Points on a hilly landscape, in no order, each with its height.
A ball rolls from a point to the lowest of its 2 nearest points, and stops where none of them is lower. Distance is the straight distance between rows; heights are no part of it.
Fafer h=6.64: [ 82 113 150 131 149 170 149 122 125 167  36 169 139 166 132 146 146  78
  99 113]
dupiv h=9.32: [ 79 112 175 113 100 155  94 111 113 162  70 110 123 175 175 157  86  79
  84  87]
kese h=5.93: [ 80  99 157 158 137 161 118 126 141 159  28 138  93 117 124 146 104 132
 116 122]
Zus h=1.95: [120 164 156 116  89 126  79  94 109 189 148  84 110 121 157 125  72 116
 150  97]
motuz h=7.78: [ 76 117 141 136 138 216 156 114 134 164 107 134 151 200 126 148 126 105
  77  97]
pepog h=3.52: [139  95 152  77 104  71 113 101 158 100 175  92 173 172 100  93 127 166
 150  95]
midos h=8.75: [130 124 137 116 145 112 112 111  88 109  72  86 125 135 198 194  95  83
 122 123]
sonap h=8.20: [100 131 130 133 127 207 151 122 165 188 155 146 143 173 104 130 128 137
  97 102]
tugu h=2.01: [155  94 129 118 144 105 101 156 165  76 163 171 160  99 108  92 141 127
 129 148]
fotez h=6.23: [119  67 118  92 110 118 168  95 158 113 144  84 141 192  90 118 139 208
 117  98]
Rudu h=6.00: [ 99 163 159 162 138 162 131 142 127 161 113 171 109 171 150 122 150 154
  81 117]
lof h=1.49: [155  96 120 133 131 121 133 173 194  73 126 164 121  80  91  97 122 130
 130 147]
tuv h=2.50: [157 143 151 128 154 126 112 175 135 100 163 197 152 116 146  96 146 137
 118 148]
pura h=8.88: [ 92  92 157 114 157 158 116 139 197 199  97 159 161 156  97 125 140 126
 113 106]
Teg h=7.28: [121 146 117 150 142 101 146 158 108 163 122 179 138 115 130 105 179 113
 141 161]
mufu h=3.58: [143 109 139  85 139 149 152  94 116  71  75  89 129 136 102 143  75 133
 174 155]
dupim h=6.06: [103  72 129 151 133 115 105 137 131 109  44 119  82 135 183 125 105 149
 107 123]
Deg h=6.52: [ 80  85 141 153 139 135 119 115 120 132  24 144 107 148 165 154 100 118
  97 118]
Dobi h=5.50: [162 149 147 101 173 111  98 145  86 118 147 116 136 114 155 161  91  63
 170 164]
fipoz h=3.25: [148 108 126  90 119  90  93 116 144 144 205 104 171 168 119  92 130 152
 141  85]
Vumin h=2.73: [157 153 122 117 152 183 128 115 140  72 167 119 145  90 113 122  84  83
 140 155]
didem h=4.44: [114 126 117 153 128 166 131 138 137 107 124 108 121 155 170 127 112 155
  89 125]
tete h=8.31: [139 205 176 140 167 115 111 136  86 137  94 138 128  86 159 202 137 123
 113 136]
befen h=5.99: [107  56  98 121 114 115 137 161 153 160 150 140  99 155 109 127 163 191
  97 111]
Fopi h=8.97: [104 136 149 125 122 128 112  85 103 157  72  86 107 140 179 179 100  75
 111  91]
kav h=5.78: [155 143 110 107 168 142 146 149  97 116 151 158 182 133 145 138 143  55
 156 159]
Ran h=6.62: [ 73 168 176 145 146 163 122 126  91 154  67 170 117 170 158 137 170 112
  71 110]
zozu h=4.63: [128 123 127 141 147 127 156 171 180 149  97 198 101 131 120 118 180 169
 109 143]
bef h=7.12: [139 134  79 157 129 103 181 160 134 129 142 174 126  99 102 125 192  98
 134 162]
Bozul h=2.30: [174 150 129  86 127  62 124 123  64  73 147  82 152 133 165 158 128  77
 170 140]
zodid h=2.11: [142 140 141 138  81 109  79 120 136 110 111  83  97 124 201 127  94 145
  98 112]
fure h=8.45: [144 181 173 122 176 113  78 142 103 118 109 121 116  75 165 191  92 113
 128 150]
duvon h=2.53: [165 124 128 116 108  95 116 130  76  55 134  80 149 122 155 138 122 119
 161 138]
vizu h=3.24: [139  97 151  89 139 123 112 143 132 121 116 120 177 184 182 128 119 115
 120  92]
nare h=4.08: [124 115 119 117 108 141 165  68 118  87  96  61 115 127  90 109  72 162
 165 147]
geg h=2.06: [150 125 115 113 124  42 133 111  55 120 110  85 146 119 148 157 156  96
 178 130]
Nev h=1.30: [134 127  86 118 140 119 164 110 101 141  97 119 154 109 108 132 138  83
 180 148]
lozat h=6.99: [150 128  73 162 107 131 168 148 129  75 160 136 118  94  91 137 182  96
 129 170]
Mis h=5.63: [ 99 115 110 152  96  85  94 105 126 176 106 109  74 115 161 116 120 168
 107 100]
Motin h=2.72: [117 111  94 114 123 135 153 159 185 152 193 175 105 117  75 114 164 167
 115 139]
vuro h=4.02: [126 222 160 159 124 137  87 121 101 151 159 139 105  97 151 131 125 162
 121 121]
vor h=2.79: [153 108 122 103 133 121 134 134 107 118 156 121 185 171 147 114 135 116
 140 104]
zanab h=8.15: [137 207 144 160 162  98 136 129  84 129 126 160 142  92 175 171 183 126
 108 146]
bavas h=0.57: [153 148 146 104  66 113  74  76 132 155 125  61  97 142 175 121  91 127
 122 108]
Zata h=8.59: [148 157 155 120 165 132 103 128 101  92  98  78 127  99 171 212  84  91
 119 142]
tatav h=3.93: [142  83 146  91 125 127 148 112 142  42  95 101 148 129  79 108  84 154
 166 155]
sofeg h=6.48: [120  68 116 100 104 117 196  99 166 108 145 104 144 161  39 119 142 190
 144 132]
soso h=4.82: [ 93 102 112 175 131 108 129 141 134 165  97 125  66 117 142 123 135 174
 107 135]
vefa h=4.48: [160 117 121 108  78 118  99 127 140  66 182  69 120 141 145  98  91 169
 119 106]
boku h=3.16: [166 133 136 108 148 170 119 105 122  61 129  89 125 111 112 141  61 107
 177 163]
zad h=7.75: [ 91 164 132 156 149 109 140 122  83 202 105 161 137 143 181 156 174 106
  99 111]
pid h=4.84: [140  43 120 145  95 116 129 155 145  50 114  91 114 158 123 122 138 188
 103 130]
bele h=0.79: [136 129 129 125 140 125 140 150 229 117 149 175 128  99  81 100 120 138
 122 130]
virif h=5.97: [141 136 145 108 163 165 149 147 100 125 104 146 172 147 157 160 122  59
 137 147]
lir h=4.56: [110 114 129 130  95  85 180  69 103 100  93  59 118 132 105 131 103 168
 154 139]
dife h=4.72: [133  90 112 156 102 103  99 136 139 111 120 104  99 103 109  83 101 171
 149 137]
tul h=5.29: [115 161 141 150 137 159 124 132 115 141 106 136 122 133 176 142 131 127
 106 126]
lukod h=8.46: [108 174 160 128 137 197 157 140 172 175 140 188 137 168  90 126 159 132
  88 106]
guke h=4.09: [159 147 125 118 100 142  92 106 126  92 214  91 136 134 128  93  80 149
 132 104]
manit h=8.00: [118 173 114 168 158 100 151 135  84 154 123 144 154 122 193 176 189 101
  95 129]
fum h=2.45: [144 169 119 140 147 137 137 114 151 105 142 148  99  49 100 120  97  93
 156 163]
Pof h=1.88: [153 165 116 149 160 111 121 139  95  77 139 123 141  61 154 182 130 106
 115 162]
Sozin h=2.70: [152 138 102 132  96  63 106 139  75 118 163 102 146 134 183 122 160  92
 145 113]
Soro h=4.01: [110 109 103 158 124 134 152 156 171 158 113 156  75 107 105 112 142 166
 120 145]
ridu h=1.47: [144 155 146 126 143 120 118 150 184 146 180 193 124  94  86  83 134 159
 127 140]
zil h=6.24: [117 108 124 123 157 153 146 151 116 147  69 154 166 153 152 145 143  94
 128 135]
Vugaz h=4.39: [141  90 140 106 142 143 106 143 140  91  88 114 142 136 133 119  94 139
 147 128]
tuno h=7.46: [112 155 133 154 150 118 143 133 101 188  79 173 132 117 143 140 171 113
 139 139]
Tagu h=1.58: [131 133 113 114 133 161 169 138 190 138 136 157 142 101  76 113 101  83
 158 119]
Zusam h=3.33: [123 114  89 128 106 146 150 138 185 174 150 145  80 102  66 105 124 168
 128 134]
Piz h=8.61: [120 164 159 113 137 160 146 153 200 173 138 189 149 134  72 116 155 113
 126 106]
kizaz h=3.26: [144 131 115 144  88 122  99 138 139 101 145 102 106 151 204 110 126 147
  78 115]
nuno h=5.44: [124  53 113 163 107 104 124 141 125  62  75 110  91 146 166 129 138 166
  92 127]
mubeb h=8.73: [116 114 134 114 153 131 114 132 201 175 155 163 165 138  95 115 148 137
 124 117]
Nunit h=9.38: [ 73 125 186 114 121 180  98 142 131 163  83 137 145 179 146 131 106 112
  71  84]
Pelu h=2.28: [117 136 131 110 134 193 159 125 144 150 101 136 158 126  88 138 108  72
 147 128]
vud h=5.02: [114 102  94 141 118 110 155  87  96 117  92  65 106 136 126 137 130 156
 132 122]
lum h=1.93: [115 146 121 115 138 157 141  97  95 176 114 115 159 128  93 153 115  68
 181 121]
nep h=3.68: [149 125 101 145  61  44 109 101 103 119 133  63  98 111 155 132 150 151
 103 110]
mav h=3.15: [150 124 110 136  82  58 118 124  98 111 126  82 127 140 196 128 160 118
 105 116]
zugol h=3.64: [140 132 112 108 104 132  97 119 129 156 219 121 146 138 128  87 105 139
 135 101]
sok h=2.03: [154 124 112 114 134 142 158 116 181 103 139 151 107  68  77  99  87  83
 174 136]
Dagar h=6.66: [137  90  95 115  91 127 199 108 134  89 188 108 125 151  38 126 166 163
 146 139]
Pinek h=6.29: [112  79 115 135  79 101 108  97 137 139  94  93  58 155 153 103 103 173
 112  83]
piri h=1.32: [148 128 127 136 146  66  99 152  86 103 100 121 142  74 173 174 147 114
 130 151]
neme h=2.92: [130 183 113 166 136 141 128 104 131 123 183 132 110  61 103 117 125 125
 139 164]
guvub h=6.97: [153 104 106 108 140 129 162 109 139 102 198 133 154 121  63  99 149 107
 150 131]
buzi h=3.46: [137 216 138 173 154 128 116 115 116 120 168 143 101  73 129 138 135 164
 112 149]
nit h=4.31: [145  61 121 120 119 117 132 132 170  49 115  99 132 134  80 107 116 171
 137 136]
rom h=3.61: [123 190 106 165 129 138 140 135 100 148 194 144 120 129 149 141 172 143
  98 139]
gigor h=5.64: [161 116 122  90 161 105 106 146 101 100 133 152 155 115 132 125 120  76
 167 156]
zuvam h=7.25: [ 62 118 139 166 134 189 138 104 122 156  67 140 115 182 135 151 117 101
  72 104]
lak h=3.85: [131  80 151 106  83  66 141 119 129  87 134  89 147 162  96  90 120 189
 145 118]
Nebir h=4.65: [109 196 191 146 121 146  79 129 111 160 105 142  88 117 139 116 127 164
 115 111]
Leze h=4.18: [120 214 130 150 141 177 137 125 115 163 187 154 131 130 124 128 148 133
 123 133]
novus h=5.92: [112  57 102 111 121 129 141 122 161 149 142 108 123 195 116 123 150 179
 113 101]
Futez h=1.73: [140 102  87 131 128  71 165 114  68 103 100 115 160 122 107 139 173 103
 166 150]
ven h=6.83: [155  88  77 137 109 129 166 135 147  87 180 122 118 129  72 113 160 127
 134 150]
Bago h=2.41: [121 162 127 129 115 120 100 105  97 182 164 106 122 102 133 117 104 121
 167 111]
begen h=4.96: [125 170 167  99 145 177 110 139 120 179 148 177 163 118  94 116 117  85
 149 132]
vosom h=2.98: [144 180 122 155 138 121 124 173 112 104 196 177 127 119 138 107 170 143
  97 159]
rapa h=3.81: [133  80 150  87 114 123 108 124 139 109  79 101 141 170 176 118  88 143
 118  89]
Tigu h=1.69: [123 129 105 145 112  68 103 121  93 182 162 113 113 111 131 107 134 140
 162 116]
zozo h=5.13: [120 119 117 130 141 161 153 170 161 140 144 173 100 153 122 134 169 185
  78 139]
totoz h=5.58: [104 100  92 128 104 137 146 173 136 138 179 161  90 145 124 138 190 193
  79 136]
Bugun h=5.51: [116  86  95 131 118 116 146 122 115 153 117 107 112 160 136 117 136 151
 128 105]
nas h=4.24: [135  97 101 165  85  76 105 138 107  94 133  93  96 107 140 108 136 158
 131 129]
Muna h=5.27: [135 166 164  97 156 162  97 137  98 154 146 148 143 114 125 157  91  67
 162 155]
sovi h=5.04: [113 148  98 159 129 168 150 100 152 154 121 111 103  92  94 133 115 132
 140 141]
pige h=5.21: [ 90 100 163 119 137 148 100 127 124 175  65 135 135 126 127 130  94 108
 148 123]
nozon h=9.10: [ 87 105 190 124 145 169 106 160 159 168  75 165 148 159 124 127 124 136
  93 109]
mopep h=4.77: [134 100 160  94 151 128  88 151 132 152 102 143 156 127 131 124  93 108
 169 124]
Pegiv h=2.33: [142 125 120 117 115  85  98 146  97 134 159 126 153 129 158 106 126 116
 155 117]
bib h=2.31: [157 157 103 132 149 139 132 125  95  52 174 104 144  94 135 154 119  84
 141 161]
bimon h=2.12: [132 175 105 140 123 144 152 147 156 148 200 184  93  95  79  95 149 150
 128 155]
domat h=7.06: [168 110 116  86 158 122 145 108 159 106 180 154 168  95  81  89 127  61
 159 128]
keruf h=4.62: [128 213 157 129 137 174 140 131 124 167 143 190 132 121  92 114 158 111
 141 131]
tase h=4.54: [136 127  88 132 121 142 136  76 130 124 117  83 109 103  84 125  95 143
 176 134]

Call two points neighbours if one is among the 2 nearest of the other. Go from one point of each pair to the other, from neighbour to neighbour, staying as low as possible. Name the highest point that can't be avoided.
bavas / Pegiv -> Bago
novus / bele -> befen
Tagu / Nev -> Pelu

Where does a ball stop that starts at each point below?
Ran -> bavas
mubeb -> bele
zozu -> bele
Nebir -> Tagu
Deg -> Pegiv
kav -> bele
Mis -> bele
